The views of a scene show one set of named points, each view turned or mirrored, and shifted as a whole, with a little noise and some points left out.

Scene 1
View 1
(178): 0.00  1.06  0.46  0.18  1.06  -4.66  -3.12  0.03  -1.43  0.86  -0.23  1.57  0.00  -0.16  -1.27  -1.95  1.94  1.92  -0.22  -0.91  0.42  -2.37  1.71
(163): 1.19  0.12  -0.52  -1.37  0.52  -2.22  -0.91  3.70  -0.92  3.03  1.64  -0.03  0.90  1.52  -0.46  -0.28  1.19  -0.75  1.44  1.05  1.93  -1.03  1.78
(202): 2.28  0.78  -0.87  -3.29  -2.01  -1.31  0.95  5.29  -3.14  1.71  2.16  1.10  0.63  1.53  -0.41  0.25  3.15  -0.60  0.96  0.52  0.85  -0.26  0.41
(148): 2.14  0.33  -1.03  -1.02  -0.21  -1.21  0.45  3.95  -1.53  -0.15  3.27  0.80  0.43  2.00  -0.19  0.54  2.01  1.72  0.62  0.79  -0.64  0.09  2.63
(119): 1.16  0.58  -0.79  -0.91  -0.87  -2.64  -0.15  3.48  -1.39  1.11  3.41  0.21  1.25  1.82  -1.03  -1.15  3.33  1.54  0.11  0.14  0.20  -1.00  1.84
(8): 0.94  0.78  -0.96  -3.16  0.93  -2.78  -1.75  2.46  -1.58  -0.02  0.99  2.79  -0.35  0.17  -1.94  0.07  2.26  0.95  0.65  0.79  -1.58  -0.67  -0.06
(2): 0.10  0.36  -0.97  -2.01  0.13  -3.47  -1.81  2.50  -0.31  1.34  3.23  0.82  1.22  1.18  -2.51  -1.71  3.52  1.42  0.35  0.58  -0.92  -1.37  0.34
(288): 0.74  0.77  0.11  -3.16  -0.27  -3.22  -3.31  2.11  -1.30  2.92  0.40  1.74  0.50  -0.50  -1.50  -2.44  1.92  -0.83  0.73  -0.14  0.28  -1.46  -0.93
(38): 2.37  0.08  -0.77  -1.22  -1.49  -0.92  -0.68  4.31  -0.60  1.50  4.68  -0.16  1.44  1.72  0.20  -1.85  2.11  1.18  0.55  0.37  -1.06  0.44  1.80
(4): 1.60  0.69  -0.28  -1.08  -0.42  -2.44  -0.43  3.30  -2.06  1.69  1.59  0.50  0.55  1.40  -0.28  -0.53  2.12  0.34  0.61  0.06  1.19  -0.99  1.82
(153): 0.81  1.40  0.89  -1.11  -1.67  -3.87  -3.77  0.67  -1.81  1.45  0.87  1.65  0.57  -1.09  -0.78  -4.37  2.92  1.52  -0.77  -2.04  -1.02  -1.71  -0.04
(251): 1.40  0.52  0.02  1.97  -0.74  -2.63  -0.75  2.09  -1.04  0.40  3.61  -0.54  1.16  1.81  0.40  -2.05  2.35  3.08  -0.70  -0.95  -0.02  -0.98  3.96
(188): 0.50  0.63  -0.59  -1.07  -0.82  -3.36  -1.45  2.45  -0.87  1.26  3.35  0.52  1.36  1.26  -1.70  -2.46  3.78  1.88  -0.21  -0.31  -0.60  -1.28  1.07
(152): 0.50  0.47  -1.01  -2.07  -0.72  -3.23  -0.59  3.33  -1.02  1.55  3.46  0.66  1.38  1.60  -2.17  -1.31  3.96  1.10  0.31  0.45  -0.15  -1.20  0.50
(185): -0.15  -0.15  -0.92  0.60  0.52  -3.68  -0.95  2.77  0.87  2.45  4.73  -1.46  2.36  2.72  -1.92  -1.99  3.15  1.79  0.26  0.77  1.02  -1.74  2.87
(61): 0.08  0.74  -0.80  0.65  0.73  -4.23  0.28  2.13  -1.39  -0.12  2.33  0.51  0.71  2.11  -1.91  0.13  3.46  2.71  -0.10  0.24  0.80  -1.92  3.10
(69): 0.14  0.35  -1.11  -0.15  1.65  -3.64  -0.35  2.60  -0.64  0.75  2.33  0.39  0.61  2.21  -1.88  0.58  2.59  1.62  0.66  1.15  0.88  -1.62  2.66
(264): 2.48  1.74  -0.68  -1.79  -2.97  -2.04  1.87  4.20  -4.55  -1.53  2.07  2.04  -0.04  1.35  -0.21  0.35  4.58  2.34  -0.59  -0.97  -0.56  -0.35  1.42
(6): 0.44  0.43  -0.47  -0.42  -1.85  -3.33  -1.37  2.63  -0.39  1.87  4.78  -0.50  2.18  1.59  -1.53  -3.69  4.34  2.34  -0.59  -0.71  -0.61  -1.25  1.32
View 2
(251): -1.22  2.42  -1.56  -0.78  5.48  -2.53  0.78  -0.22  0.28  -0.91  -0.16  -1.78  -3.03  1.34  -1.58  -1.23  2.36  -2.18  0.26  -0.42  1.65  0.22  -2.08
(288): 1.30  1.22  1.05  0.41  1.29  -1.32  -1.06  -1.75  0.80  0.70  -0.02  1.92  1.03  -0.85  -0.99  3.67  1.94  -0.97  -1.19  0.95  -1.58  -0.42  -1.43
(185): 1.09  2.75  -0.99  1.20  4.33  -2.36  1.46  -1.14  2.88  1.57  -0.80  -1.59  -3.71  1.55  -1.85  0.32  3.95  -0.70  -0.09  -1.18  1.45  -0.64  -3.15
(188): 1.43  2.97  -0.54  -0.54  4.34  -2.36  -0.09  -0.67  1.45  -0.34  0.32  -0.30  -1.60  0.91  -1.60  1.20  2.64  0.04  -0.31  0.02  0.34  -1.07  -1.91
(4): 0.95  1.35  0.70  0.23  2.69  -2.59  0.06  0.40  0.63  -0.01  0.02  -0.94  -0.22  0.55  -0.90  0.63  1.78  -3.10  -1.00  -0.43  0.73  -1.17  -2.26
(8): 1.87  2.47  0.32  -0.98  1.62  -1.21  -1.32  0.98  0.66  -1.80  -0.38  0.33  -0.44  0.59  -0.24  3.70  2.51  -2.18  -0.19  0.64  -1.77  -2.48  -1.35
(38): 0.75  2.23  -0.62  0.14  3.74  -2.66  -0.65  0.93  1.09  -0.14  2.03  -2.49  -1.56  -0.32  0.13  1.54  1.77  -1.32  1.13  -0.86  2.73  -1.01  -2.66
(178): -0.59  1.65  -0.42  -0.88  3.50  -1.22  0.09  -1.86  0.01  -0.94  -1.99  1.95  -1.27  1.07  -2.26  0.94  2.73  -2.22  -1.25  1.22  -2.28  0.40  -0.67
(153): 0.00  2.22  -0.35  -1.57  4.57  -2.03  -1.21  -2.36  -0.50  -1.04  0.73  2.13  0.30  -0.06  -2.15  1.43  1.27  0.52  -0.84  1.62  -1.32  0.64  -0.48
(202): 2.93  1.77  1.90  0.16  2.15  -3.58  -0.65  1.90  1.06  -0.33  1.51  -1.79  1.50  0.39  -0.16  1.29  1.01  -2.74  -1.25  -0.61  1.67  -2.90  -2.70
(119): 1.07  2.46  -0.25  -0.36  4.01  -2.72  0.30  0.65  1.00  -0.53  0.25  -1.51  -1.52  1.21  -1.16  0.13  2.21  -2.00  -0.25  -0.57  1.21  -1.47  -2.30
(148): 0.90  2.32  -0.35  -0.34  3.08  -2.23  -0.27  2.22  0.79  -1.50  0.37  -2.65  -1.83  0.89  0.08  1.18  2.30  -3.49  0.68  -0.82  1.45  -2.14  -2.36
(69): 1.26  2.37  -0.28  0.44  2.72  -1.76  0.98  0.45  2.01  -0.14  -1.97  -1.19  -2.63  2.00  -1.20  0.99  3.78  -3.34  -0.53  -0.72  -0.21  -1.97  -2.49
(264): 2.30  3.04  0.83  -2.52  4.49  -3.93  -0.81  3.04  -0.48  -3.42  1.26  -1.90  0.75  1.89  -1.00  -0.57  0.88  -2.77  -1.13  -0.05  0.85  -3.46  -1.45
(2): 2.06  2.98  -0.39  -0.18  3.31  -1.85  -0.37  -0.45  2.08  -0.05  0.00  -0.18  -1.63  0.85  -1.23  2.50  3.11  -0.07  -0.12  -0.06  -0.43  -1.60  -2.05
(61): 1.03  2.85  -0.39  -0.62  4.19  -2.22  1.08  0.38  1.48  -1.05  -2.06  -1.08  -2.64  2.62  -2.03  -0.31  3.50  -2.93  -0.90  -0.38  -0.39  -1.96  -2.05
View 3
(119): 2.90  0.54  0.21  0.16  -0.98  -0.53  -0.46  -0.02  -0.40  0.37  -0.05  -1.08  2.86  -1.86  1.01  0.08  -1.07  0.31  0.00  -0.18  -0.63  -2.29  0.13
(8): 0.98  -0.46  -2.68  1.78  -1.66  -1.39  -0.13  -1.40  -0.56  -1.94  -0.97  -2.43  3.23  -0.23  -0.69  -0.01  -0.59  0.10  1.74  1.70  -0.53  -0.46  1.27
(152): 3.00  0.55  -0.77  0.24  -1.35  0.75  -0.10  1.14  -0.54  -0.21  -0.02  -1.45  3.09  -0.94  0.05  1.62  -0.86  0.88  1.11  0.87  -0.23  -1.39  0.55
(163): 1.58  1.05  -1.15  1.89  0.74  -0.78  -0.91  1.14  -1.76  0.35  0.74  -0.60  3.40  -1.17  -0.87  -0.06  0.27  1.15  -1.71  -0.24  -1.42  -0.89  -0.08
(202): 2.64  1.06  -0.83  2.62  -1.95  -0.44  -2.30  1.08  -1.47  -0.89  -0.42  0.14  3.31  -1.36  -2.06  -0.49  -2.18  1.67  0.14  1.18  0.03  -2.58  -1.47
(188): 2.57  1.06  -0.72  -0.70  -1.08  0.13  0.68  0.34  -0.11  0.42  -0.49  -1.59  3.04  -1.30  0.92  1.49  -0.80  0.02  1.03  0.09  0.41  -1.15  1.17
(288): 0.00  2.49  -3.91  1.37  0.17  -0.79  0.87  0.35  -0.91  -0.56  -0.93  -1.42  3.94  0.17  -1.78  1.22  0.16  0.60  0.31  0.88  0.69  1.14  1.74
(4): 1.80  1.36  -0.69  1.32  -0.57  -0.96  -0.65  -0.19  -1.01  0.30  0.18  -0.57  3.39  -1.40  -0.36  -0.52  -1.03  0.88  -0.71  -0.04  -0.83  -1.60  0.07
(38): 3.63  -0.59  -0.19  0.35  0.13  -1.19  -1.26  1.69  -0.70  -0.20  -1.37  -0.71  2.33  -2.12  0.60  0.20  -0.47  -0.22  0.06  -0.76  1.11  -2.27  -1.25
(69): 2.21  -0.56  -0.09  0.61  -0.74  -0.16  0.13  -0.78  -0.97  0.19  1.52  -2.19  3.01  -1.06  1.13  0.31  0.17  0.83  -0.48  0.23  -3.12  -1.41  1.12
(251): 2.75  1.14  1.17  -1.30  -0.11  -1.56  0.50  -1.36  0.22  2.08  -0.06  -0.81  2.65  -2.72  3.15  -0.69  -0.88  -0.79  -1.27  -2.06  -0.25  -2.50  0.63
(2): 2.54  0.18  -1.33  -0.26  -0.81  0.40  0.60  0.74  -0.42  -0.30  -0.21  -2.31  2.95  -0.81  0.48  1.86  0.02  0.22  1.35  0.60  -0.33  -0.68  1.22
(185): 3.68  0.08  0.73  -1.31  0.64  1.09  0.59  1.67  -0.75  1.68  1.45  -1.70  2.79  -1.77  2.05  2.03  0.82  0.57  -0.76  -1.05  -1.69  -1.46  0.89
(6): 3.63  1.49  0.12  -1.94  -0.71  0.72  0.92  1.43  0.31  1.27  -0.77  -1.42  2.80  -1.83  1.75  2.30  -0.76  -0.04  1.08  -0.75  1.33  -1.73  0.70
(264): 3.14  1.06  0.59  1.25  -4.29  -1.00  -1.56  -2.10  0.06  -0.73  -1.02  -0.38  3.09  -2.03  0.07  -1.33  -4.20  0.82  1.56  1.25  0.19  -3.91  -0.57
(61): 2.53  0.21  0.66  -0.26  -1.63  0.09  0.58  -1.76  -0.33  0.72  1.36  -2.00  3.17  -1.48  1.96  0.16  -0.83  0.57  -0.06  0.12  -2.85  -2.05  1.55
View 4
(148): -0.22  1.77  1.42  1.80  0.08  -0.92  -0.86  1.70  -0.86  -0.49  -3.84  1.50  0.29  -2.53  1.55  0.48  1.56  -1.79  0.47  -1.76  1.96  0.77  1.20
(251): -2.05  -0.44  -1.84  1.31  -0.50  0.03  0.13  3.97  -0.16  -0.28  -2.96  1.48  1.19  -2.92  0.96  0.12  -0.36  -2.32  -0.98  -0.94  1.75  0.82  0.68
(152): -0.97  0.01  0.97  -0.60  0.35  -0.18  1.05  0.31  1.28  0.51  -3.11  0.50  -0.06  -3.49  1.58  0.37  1.47  -1.62  1.98  -1.57  0.55  1.84  -0.49
(202): -2.15  2.77  2.59  1.54  -0.15  -0.13  -0.07  -0.65  -0.55  0.24  -3.49  1.46  -1.01  -2.89  3.40  1.28  2.02  -0.19  2.85  -1.69  1.76  2.86  -0.02
(69): -1.25  0.79  1.01  -0.25  1.01  -0.84  -0.31  2.01  0.93  -0.28  -2.39  1.37  0.64  -1.64  0.08  0.37  1.28  -3.34  1.28  -1.86  -0.52  1.49  2.15
(6): -1.34  -1.83  -1.33  -0.85  -0.81  0.33  1.81  1.75  1.41  0.61  -3.06  0.24  0.57  -4.16  1.48  -0.32  0.40  -1.80  0.67  -0.72  1.22  1.42  -1.91
(288): -0.96  -0.80  1.85  0.49  1.76  -0.26  2.21  -1.43  0.78  0.58  0.20  0.22  0.39  -1.81  2.35  2.58  -0.34  0.39  1.29  -3.75  -1.78  3.09  -0.62
(61): -2.42  0.36  0.30  0.15  1.59  -0.08  -0.03  3.13  1.36  0.54  -3.06  1.29  0.61  -2.67  -0.10  0.30  0.88  -3.50  0.93  -1.62  0.27  1.18  2.44
(178): -2.47  -1.58  -0.10  1.03  3.11  0.43  1.73  1.99  1.25  1.09  -0.38  0.69  1.44  -2.16  0.35  2.01  -1.48  -1.37  -0.58  -3.42  -1.40  1.77  1.50
(188): -1.26  -1.04  -0.11  -0.13  0.74  0.11  1.37  1.16  1.15  0.75  -2.72  0.41  0.43  -3.71  1.30  0.46  0.41  -1.75  0.80  -1.67  0.64  1.47  -0.64
(8): 0.27  0.61  3.16  1.25  3.14  -0.65  0.89  -0.37  0.50  0.88  -2.44  0.27  0.15  -2.86  1.25  1.89  0.99  -0.64  0.80  -3.82  -0.17  1.24  0.84
(4): -2.10  1.00  1.10  1.27  0.50  -0.16  0.40  0.73  -0.06  0.15  -1.71  1.42  0.24  -1.95  2.14  1.55  0.46  -0.90  1.26  -2.33  0.12  2.42  0.80
(163): -1.45  1.23  1.06  0.44  -0.89  -0.78  -0.03  0.37  -0.18  -1.07  -0.95  1.94  0.33  -0.67  2.20  1.28  0.76  -1.38  1.92  -1.92  -0.65  2.93  0.82
(153): -2.27  -2.61  -0.42  1.25  2.43  1.14  3.03  0.75  1.00  1.85  -1.08  -0.07  0.77  -3.96  1.92  2.19  -1.61  0.59  -0.55  -3.29  0.17  1.94  -1.32
(264): -3.34  2.48  1.94  2.80  2.32  0.85  -0.12  1.73  -0.29  1.91  -5.66  1.26  -0.80  -4.99  2.34  0.99  1.65  -0.73  1.26  -1.77  3.70  1.38  0.79
(185): -1.15  -0.81  -1.26  -1.79  -1.59  -0.64  0.46  2.39  1.35  -0.92  -2.30  1.14  1.02  -2.22  0.51  -0.77  0.91  -3.72  1.31  -0.30  -0.28  1.68  0.16
(2): -0.03  -0.83  0.97  -0.86  0.93  -0.46  1.36  0.34  1.46  0.45  -2.50  0.11  0.40  -3.28  0.94  0.56  1.10  -1.95  1.36  -1.98  -0.18  1.37  -0.46
View 5
(119): 0.73  -0.74  -2.25  -1.15  1.25  0.64  0.68  0.15  -1.96  1.07  -1.28  -2.01  0.74  -0.56  -1.92  0.42  -1.59  -0.05  -1.83  0.99  -0.08  0.42  -0.86
(163): -0.22  -1.08  -2.88  0.20  2.66  1.12  0.41  -1.43  -1.19  0.47  -0.92  0.11  1.10  0.82  -1.28  0.23  -1.22  -0.78  -0.81  0.36  -1.40  -2.02  0.19
(152): 2.46  -1.32  -2.28  -0.76  1.62  0.18  0.07  -0.06  -2.59  1.26  -2.11  -1.91  0.70  0.97  -1.83  -0.53  -2.04  -1.38  -0.34  0.59  0.94  0.81  -1.40
(148): 0.48  -1.45  -2.98  -1.55  1.32  1.31  0.97  -0.18  -1.71  1.97  -2.31  -2.00  0.56  0.16  -1.73  0.85  -2.67  1.02  -2.84  -0.56  -1.14  0.84  -0.16
(2): 1.66  -0.93  -1.69  -0.75  1.93  0.01  0.00  -0.98  -2.60  1.59  -0.96  -1.07  0.12  1.53  -1.98  -1.01  -1.34  -0.26  -0.25  0.47  2.18  0.06  -1.55
(202): 2.16  -1.24  -3.42  -0.19  1.96  1.39  1.23  -0.17  -1.34  -0.35  -3.36  -1.51  2.77  1.46  -0.22  1.05  -2.95  -2.47  -1.70  0.05  -2.20  0.27  0.66
(178): -1.01  1.84  -1.01  -1.20  1.46  -1.59  2.95  -1.17  -2.83  0.57  1.78  -0.70  0.52  0.80  -1.30  -0.48  0.04  0.71  -1.69  0.70  2.18  -1.87  -1.85
(38): 1.74  -1.55  -1.95  -0.80  1.78  2.68  -0.63  -0.87  -1.11  0.97  -2.37  -1.91  1.05  0.18  -1.89  0.86  -2.06  0.85  -2.51  1.26  0.32  1.13  0.77
(8): 0.98  -0.21  -2.30  -1.41  1.97  -0.74  2.61  -1.40  -2.81  1.61  -1.51  -0.71  0.69  3.63  -0.42  -0.51  -2.38  0.41  -1.87  -1.89  1.50  0.00  -0.98
(61): -0.68  -0.63  -2.71  -1.65  0.77  -1.08  1.56  0.82  -2.83  2.08  -0.25  -1.78  -0.38  -1.16  -2.45  -0.27  -1.23  -0.05  -1.14  0.14  -0.28  -0.41  -2.71
(264): 2.28  0.07  -2.75  -2.21  0.28  -0.43  3.31  1.83  -2.84  0.29  -3.05  -3.81  2.23  0.28  -0.54  1.42  -3.23  -1.39  -3.37  -0.19  -0.96  2.52  -1.07
(69): -0.82  -1.26  -3.13  -1.19  1.55  -0.50  0.81  -0.19  -2.35  2.46  -0.54  -0.77  -0.52  -0.22  -2.35  -0.60  -1.46  0.10  -0.67  -0.59  -0.60  -1.06  -1.95
(153): 1.75  2.30  0.24  -0.78  1.53  -0.67  2.50  -1.32  -2.80  -0.89  0.88  -1.65  1.78  1.83  -0.69  -0.08  -0.03  0.09  -2.15  2.29  4.21  -0.21  -0.91
(185): 0.12  -1.77  -2.00  -0.52  1.59  1.04  -1.72  -0.21  -1.86  1.99  -0.16  -1.25  -0.83  -1.68  -3.52  -0.70  -0.48  0.03  0.24  2.22  0.61  -0.80  -1.80
(6): 2.35  -0.63  -0.67  -0.77  1.26  0.90  -0.98  -0.15  -2.17  0.60  -0.64  -2.33  0.37  -0.71  -2.72  -0.26  -0.62  -0.08  -0.76  3.11  2.68  1.00  -1.52
(4): 0.35  -0.29  -2.60  -0.55  1.81  0.55  1.49  -0.54  -1.55  0.27  -1.02  -1.09  1.51  0.45  -1.12  0.58  -1.51  -0.73  -1.70  0.52  -0.91  -0.82  -0.20
View 6
(4): 1.41  0.93  1.62  0.48  -0.20  -1.12  1.16  3.15  0.67  -1.33  0.35  -1.03  -0.95  -0.26  -0.11  1.21  0.87  1.21  -0.09  0.26  1.11  -1.18  0.36
(288): 0.39  0.90  0.77  0.62  2.03  -1.92  0.68  0.77  3.60  -2.51  -0.50  -1.11  -1.96  0.44  -0.18  1.74  0.09  1.14  2.08  -1.63  -0.07  0.90  -1.32
(251): 0.04  0.41  3.24  -1.14  -0.64  -0.24  2.79  4.84  0.08  -2.16  0.58  -1.24  -1.47  -0.23  -0.62  -0.17  0.24  0.97  1.01  0.15  3.55  -4.16  2.77
(185): -0.10  0.37  2.08  -0.84  -1.69  0.66  0.55  4.83  0.58  -1.27  0.49  -0.77  -1.90  1.17  0.05  -0.55  0.69  -0.06  1.62  -3.25  1.24  -4.70  0.85
(8): 1.08  1.72  -0.64  0.11  1.35  -2.64  1.49  0.90  1.72  -1.67  -0.97  -0.85  0.57  -1.94  -0.26  2.33  0.11  2.81  1.61  -1.43  1.06  -1.55  -0.70
(188): 0.74  1.24  1.54  -0.81  -0.41  -0.35  1.98  3.41  2.08  -1.90  0.28  -0.86  -1.81  -0.54  -1.55  0.09  0.03  1.92  2.14  -2.16  1.94  -2.67  0.08
(178): 0.80  0.21  1.41  -1.46  2.97  -0.43  2.62  1.48  2.57  -3.83  -0.52  0.01  -1.94  -0.71  0.19  2.01  -0.77  -0.22  2.14  -0.73  1.17  -2.21  1.67
(152): 1.27  1.61  0.77  -0.16  -1.23  -0.57  1.10  3.28  1.56  -1.00  0.27  -0.79  -1.25  -0.53  -1.44  0.19  0.68  2.16  1.50  -2.48  1.08  -2.23  -0.85
(264): 3.83  2.48  0.90  -0.35  -1.45  -1.06  3.20  3.65  0.12  -0.83  0.82  -0.66  0.32  -3.62  -3.05  1.12  0.64  4.10  -0.82  1.66  2.82  -1.56  0.27
(119): 1.13  1.06  1.86  -0.22  -1.09  -0.72  1.67  4.02  0.36  -1.18  0.46  -1.14  -0.87  -0.69  -0.80  0.37  0.76  1.69  0.61  -0.69  2.16  -2.82  0.82
(163): 0.63  0.58  1.65  1.10  -0.40  -1.33  -0.41  3.03  0.53  -0.93  0.21  -1.39  -1.04  1.11  1.01  1.10  1.43  0.41  0.01  -0.45  0.18  -0.92  -0.04
(38): -0.42  1.22  2.42  0.87  -1.93  -2.09  1.22  4.21  0.53  -0.46  0.51  -2.66  -0.61  0.36  -0.94  -0.45  1.08  3.18  0.97  -0.80  3.17  -2.08  0.21
(6): 0.24  1.08  2.49  -0.85  -1.53  0.27  2.14  4.56  2.26  -1.77  0.73  -1.23  -2.77  0.15  -2.25  -1.07  0.04  2.02  2.49  -2.83  2.75  -3.01  0.22
(202): 2.52  2.01  0.89  1.49  -1.95  -1.84  0.51  3.20  0.50  0.04  0.80  -1.28  -0.27  -0.98  -1.47  1.07  1.54  3.09  -0.80  0.54  0.82  0.37  -1.30
(153): 0.51  0.76  2.33  -1.01  2.18  -0.75  3.52  1.76  4.21  -3.83  -0.06  -1.01  -3.16  -0.67  -2.17  0.69  -1.17  1.70  2.87  -0.69  2.45  -0.10  0.32
(69): 1.39  0.92  0.66  -0.66  -0.02  -0.56  0.84  3.11  -0.13  -1.40  -0.17  -0.14  -0.11  -0.86  0.69  1.59  0.77  0.52  0.53  -1.23  0.76  -3.79  1.28
(148): 0.74  1.37  1.31  0.35  -1.20  -2.16  1.34  3.66  -0.67  -0.48  -0.05  -1.71  0.90  -1.16  -0.01  0.92  1.08  2.84  0.02  0.09  2.51  -3.20  0.81

In a view up to two points have been moved. Name them for each view, in the order of its rows, or write none.
view 1 -> (119), (288)
view 2 -> none
view 3 -> (251)
view 4 -> (4)
view 5 -> (152), (202)
view 6 -> (69)
